Each row is a point on a tangle of strands that fork, close into loops and nearly touch. The rows are in no order.
In the rows, 128 means zero.
Two points are linked if the straight distance between their rows is under 99.2. Some points are linked to none.
(100): [134 154 143 116 151 112 154  81 132 127  91 178 139 129 160 136 115 140
 153 151 136 138 139]
(121): [113 118 153 116 144 125 147 126 116 137 126 161 168 128 136 109  86 127
 111 128 134 145 113]
(160): [128 145 140  98 165 160 124 149 122 149 141 148 104 109 129 140 114 129
  53 110  92 123 126]
(961): [139 148 159  98 108  84 168  99 128 136  59 118 122 107 165 150 103 134
 149 138 155 126  93]
(536): [117 142 133 175 116  88  96 154 115 118 170 137 140 149  79 151  93 161
 109 138 150 170 149]
(286): [113  76 138 128 113 145 162 143 118 143 142 114 162 159 148 109 115 129
 154 123 147 108 118]
(775): [125 129 100 129  72 118 147  78 104 153 155 110 148 122 105  89 156 127
 199 104 149 128 125]
(935): [149 111 109 106  78 136 124  98 134 208  82  60 117 126 122 140  92 115
 126 150 124 112  92]
(162): [137  95 133 127 101 146 136 106 110 173 142 120 169 149 127  85 146 129
 175 117 139 128 122]
(237): [152 102  68 112 122 180 143 164 180 127 135 105 115 163 172 156 156 140
 126 113 128 116 135]
(108): [137 120 143 120 124 143 159 146 151 138 111  97 107 128 174 135  91 115
 111 135 106 108  81]
(838): [165 134  48 102 114 168 126 131 153  82 129 114  85  99 124 109 203 111
 102  77 108 125 129]
(221): [109  84  91 125  98 155 148 151 130 130 169 121 128 143 131 114 148 124
 142  91 133  92 120]
(448): [106 133 168 156 128 105 122 154  82 115 166 114 141 127  84 108 104 106
 109 113 124 179  98]
(659): [120 144 163 127 140 140  94 150 127 174 150 132 100 134 136 143  89 122
  84 130  87 128  90]
(754): [146 131 122 120 148  97 128 112 122  98  98 187 153 135 149 106 156 145
  96 103 162 103 157]
(1007): [ 78 149  89 137  77 101 141 133 100 106 171  89 128  86 101 114 145 107
 188  90 135 133 118]
(811): [141 106 148 170  88  90  80 117 145 142 157 126 138 155 102 137 115 134
 147 157 147 132 136]
(689): [153 173  60 109 138 165 130 111 122  90  90 123  94  94 169 133 160 100
 132 114  97 151 144]
(962): [134 134 100 125 149 120  98 153 117  79 132 155  85 110 127 139 153 127
  87 114 102 126 161]
(697): [158 121 137 119 102 147 100 109 146 215 115  84 132 119 115 124 112 103
 124 135  84 125  81]
(350): [119 118 112 121 163 162 145 139 122  84 127 146 118 136 159 141 143 123
 140 134 115 128 157]
(897): [166 134  68 120 130 161 112  78 145 104 114 170  97  98  84 104 174 113
 123 112  96 130 151]
(830): [109 148 138 136 124  93 165 130 160  88 113 161 154  96  97 143  85  97
 130 122 146 103 113]
(114): [128  91 110 123  98 112 155 138 130 127 134 119 158 148 176 118 146 149
 152 108 185 103 136]
(222): [142 121 137 141 110 178 105 115 133 177 159 111 131 148  96 126 107 107
 130 138  65 144  97]
(636): [140 179 167  90 136 120 174  82 137 144  70 146 135 127 197 150 116 156
 140 134 160 120 114]
(833): [ 96 162 188 168 133 103 112 160 102 146 141 108 151 141 101 133  89 124
 130 147 134 183 117]
(617): [113 141  67 138 135  92 120 155 144  60  99 142 136  89 143 158 137 108
  83  99 163  87 151]
(524): [136 111 190 139  97 108  98 105 168 154 135 141 136 149 120 129 102 137
 125 160 119 105 112]
(848): [134 139  92 160 107  81 116 114 118 108 156 134 167 137  86 134 114 156
 127 134 183 167 157]
(952): [119 122 169 147 114  90 164 112 178  97 117 151 156 138 117 143  95 120
 146 155 150  99 112]
(403): [105 133 174 123 188 135 132 121 110 121 140 188 122 142 100 110 118 151
 110 142 125 149 160]
(1027): [143 124 102 132 153 181 113 137 110 162 137 128 122 171 148 136 125 144
 137 148 106 153 156]
(144): [134 119 120 115 164 118 140  99 142  92 114 194 163 115  99 109 142 135
 123 125 163 101 174]
(851): [144 133 116 122 127 114 141 122  91 127  97 137 160 119 175 100 122 136
 133  85 171 159 134]
(516): [150  98 151 127 113 144 141 172 140 175  95  66 124 158 172 145 126 124
 105 128 122  91  68]
(88): [148 103  86 133 101 167  98 100 139 150 161 128 105 136  92 118 143 113
 141 130  75 137 116]
(358): [ 99 136 191 129 145 122 133 150 115 211 111  79 139 149 131 153  66 162
 114 165 149 146 114]
(1029): [159 150  85 131 116 129 133 101 111 114  88 146 107 108 165 141 137 123
 164 133 106 146 123]
(224): [131 149 168 161 152 110  84 148 103 183 142 108 145 142 110 147  90 143
 131 164 137 171 156]
(269): [140 122 109 150 117  89 105 114 130  92 122 157 107 117 135 136 165 115
 122 130 115 112 151]
(211): [114 134 134 144 144 121 117 143 100 126 158 137 148 133  65 122  85 158
  72 124 141 171 155]
(74): [115 116 156 145 117 122 121 104 142  96 143 164 140  85  65  88 133 103
 119 120  96 125 102]
(771): [146 124 171 158 114 130  83 107 119 118 135 167 125 123 100  82 163 103
 116 116  97 139 110]
(342): [132  78 140 109 142 161 123 107 143  99 155 146 109 135  80  90 151 105
 101 101  96  86 123]
(34): [111 113 128 138 156 119  87 141 102  92 154 131 126 118  57 109 125 133
 100 129 123 171 155]
(326): [128 148  53 130 107 114 118 132 117  76 139 126 105  74 134 129 172  96
 175  92 118 128 146]
(934): [ 95 169 227 114 151 117 136 108 130 179 116  93 107 139 150 165 106 155
 166 196 147 139 126]
(993): [122 133 115 101 154 149 143 146 138 105 109 158 134 110 152 143 115 132
  72  94 117 104 131]
(960): [111 138  66 132  83 114 118 150 102 120 158  83 101 104 146 135 166 113
 185  97 113 115 115]
(912): [116 174 174 100 148 135 155 120 144 148 110 117  87 139 159 178  91 146
 157 190 117 132 123]
(84): [111 117 185 132 149 148 116 165 130 191 139 105 142 149 131 125  92 129
  99 146 128 128  95]
(457): [149  90 158 127 139 170 116 130 155 156 135 161 146 186 121 106 139 141
  99 128 115 105 118]
(127): [136 103 153 142 116 138 126 127 150 129 140 154 124 147 129 135 125 111
 129 132 104 105 121]
(532): [107 130  89 109 132 143 170 107 119  80 127 135 154  67  96 101 152  79
 155  99 110 105 131]
(886): [142 114 117 145 126  84 123 141 125 139 107 101 132 140 159 156 113 139
 150 143 167 139 138]
(336): [ 96 121  91 124  92 103 167 149 113 132 129  68 162 136 178 103 149 151
 188  89 199 104 133]
(987): [ 97 126 106 133 150 123 152 137 141  69 136 153 136  86  91 143 103  93
 128 134 119 111 148]
(360): [121  90  92 143 120 133  73 148 126  95 178 116 104 126  99 130 171 132
 136 120 106 124 162]
(742): [128 121 182 147 116  96 155 124 142 138 123 139 176 141 130 111 103 126
 150 148 149 146  91]
(306): [133 103  73 109  92 167 138 151 151 140 154  71 131 140 175 138 162 137
 130  97 127  91 109]
(80): [ 97 105 124 128 157 132 178 133 124  70 127 144 159 101  88  87 132 100
 117 121 121 106 123]
(799): [121 130 148 132 149 134 152 157  88 141 117 123 163 148 155 109 111 149
 131 111 149 180 119]
(794): [137 122 114 116 164 132 118  87 154  82 115 166 131 106  51  93 148 115
 120 126 123 100 171]
(193): [136 166 151 117 163 160 156  97 145 127 121 174 111 134 134 136 122 124
 150 133  94 125 140]
(497): [129 125 155 119 134 103 116 170 110 150  93 112 127 142 197 152 114 136
 113 137 156 125 125]
(77): [126 118 160 136 170 162 119 136 122 148 141 168 128 178 140 121 128 165
 131 160 123 148 162]
(150): [149  83 117 116 148 170 129 148 124 130 142 146 117 156 125  96 168 124
  90 107 105 106 121]
(487): [128 114  62 126 124 148 144 141 162  94 127 134 116 142 159 152 156 128
 145 119 130 111 162]
(240): [123 117  82 133  86 110 114 100 112 137 164 116 135 113 135 113 161 134
 175 122 162 141 159]
(928): [138 124 155 121 131 106 128 172 138 176  78  87 101 155 192 162 130 150
  82 142 149  85 101]
(233): [151 117  56 102 134 168 126 100 117 106 135 127 106 123 116  88 183 129
 105  94 116 117 161]
(396): [151 120 107 123  91 114 145  94 121 167  63  80  95 102 147 152 105 102
 142 152 119 126  87]
(215): [117 132 144 145 144 127 119 148  98 195 116  63 162 145 116 149  77 149
 146 168 147 176 139]
(183): [112  95 139 138 114 121 131 121 112 114 156 132 154 112  64  94 102 112
 121 101 118 148  97]
(371): [107 164 231 102 117  84 123 136 139 175 118  95 108 138 156 152 128 147
 119 162 149  99  71]
(914): [147 132  95 122 114 160 108  84 127 107 156 133  98 115 102 114 177 106
 159 133  82 125 146]
(805): [112 115  56 115 138 166  96 142 111  88 183  89  68 107  92 124 169 137
 130 111  97 119 161]
(198): [125 154 155 117 106  99 138 134 125 150  54  77 101  99 158 170  94 112
 137 143 143 128  78]
(891): [143 136 128 163 110  94  73  99 123  95 139 157 121 126  94 117 149 110
 141 140 105 145 135]
(261): [148 119  70 140 103  84 118 109 124 115 136 116 144 120 146 147 127 157
 148 129 190 148 162]
(769): [136 143 143 105 143 130 159 133 170 144 111 150 119 126 173 152 100 144
  80 117 128  86  95]
(347): [139 150 134 115 178 170 142 136 151 109 127 168  95 156 163 146 159 137
 136 151  84 137 121]
(713): [112 128  71 125 153 119 119 166 118  52 121 127 120  90 134 147 134 131
  83  89 135 124 179]
(16): [130 105 122 159 111 119  80 152 138 135 168 117 128 169 122 130 152 139
 146 148 133 129 164]
(226): [170 131 105 153 136 165  77 169 127 149 152 118 109 164 122 140 164 135
  81 129  89 144 140]
(732): [122 149  63 118 128 153 153 114 115  71 122 138 114  83 127 125 134  78
 145 108 104 149 147]
(548): [ 89 179 252 127 129  84 119 138 125 181 130  72 126 131 120 154 124 149
 149 188 158 140  98]
(667): [104 144 146 121 194 143 123 128 108  73 130 166 119 114  65 115 117 129
 110 135 119 153 175]
(731): [136 162 128 129 135 101 156 137 111 107  96 171 169 118 151 121 109 149
  99  98 179 143 150]
(138): [138 158 234 122 104  60 111 125 129 168 102 109 151 135 135 117 131 149
 103 151 176 112  83]
(311): [118 146 165 114 150 162 181 102 162 162 119 149 114 148 155 142  92 133
 160 159 107 131 102]

A fork is a point with three links, a tip a point with one. Leave the first point through the second and follow the links. Name the first fork or tip that comes.
(731) / (851) => (732)
(962) / (269) => (261)
(838) / (233) => (193)
(224) / (833) => (617)
(636) / (961) => (838)
(830) / (952) => (794)

A piece is two or more points that can be reached from each other along the links. Count, over all rows, the pieces, the separate loops (a circle has one, a figure eight two, a Y none), the forks (points with three links) and the tips (points with one).
pieces => 3
loops => 0
forks => 4
tips => 10
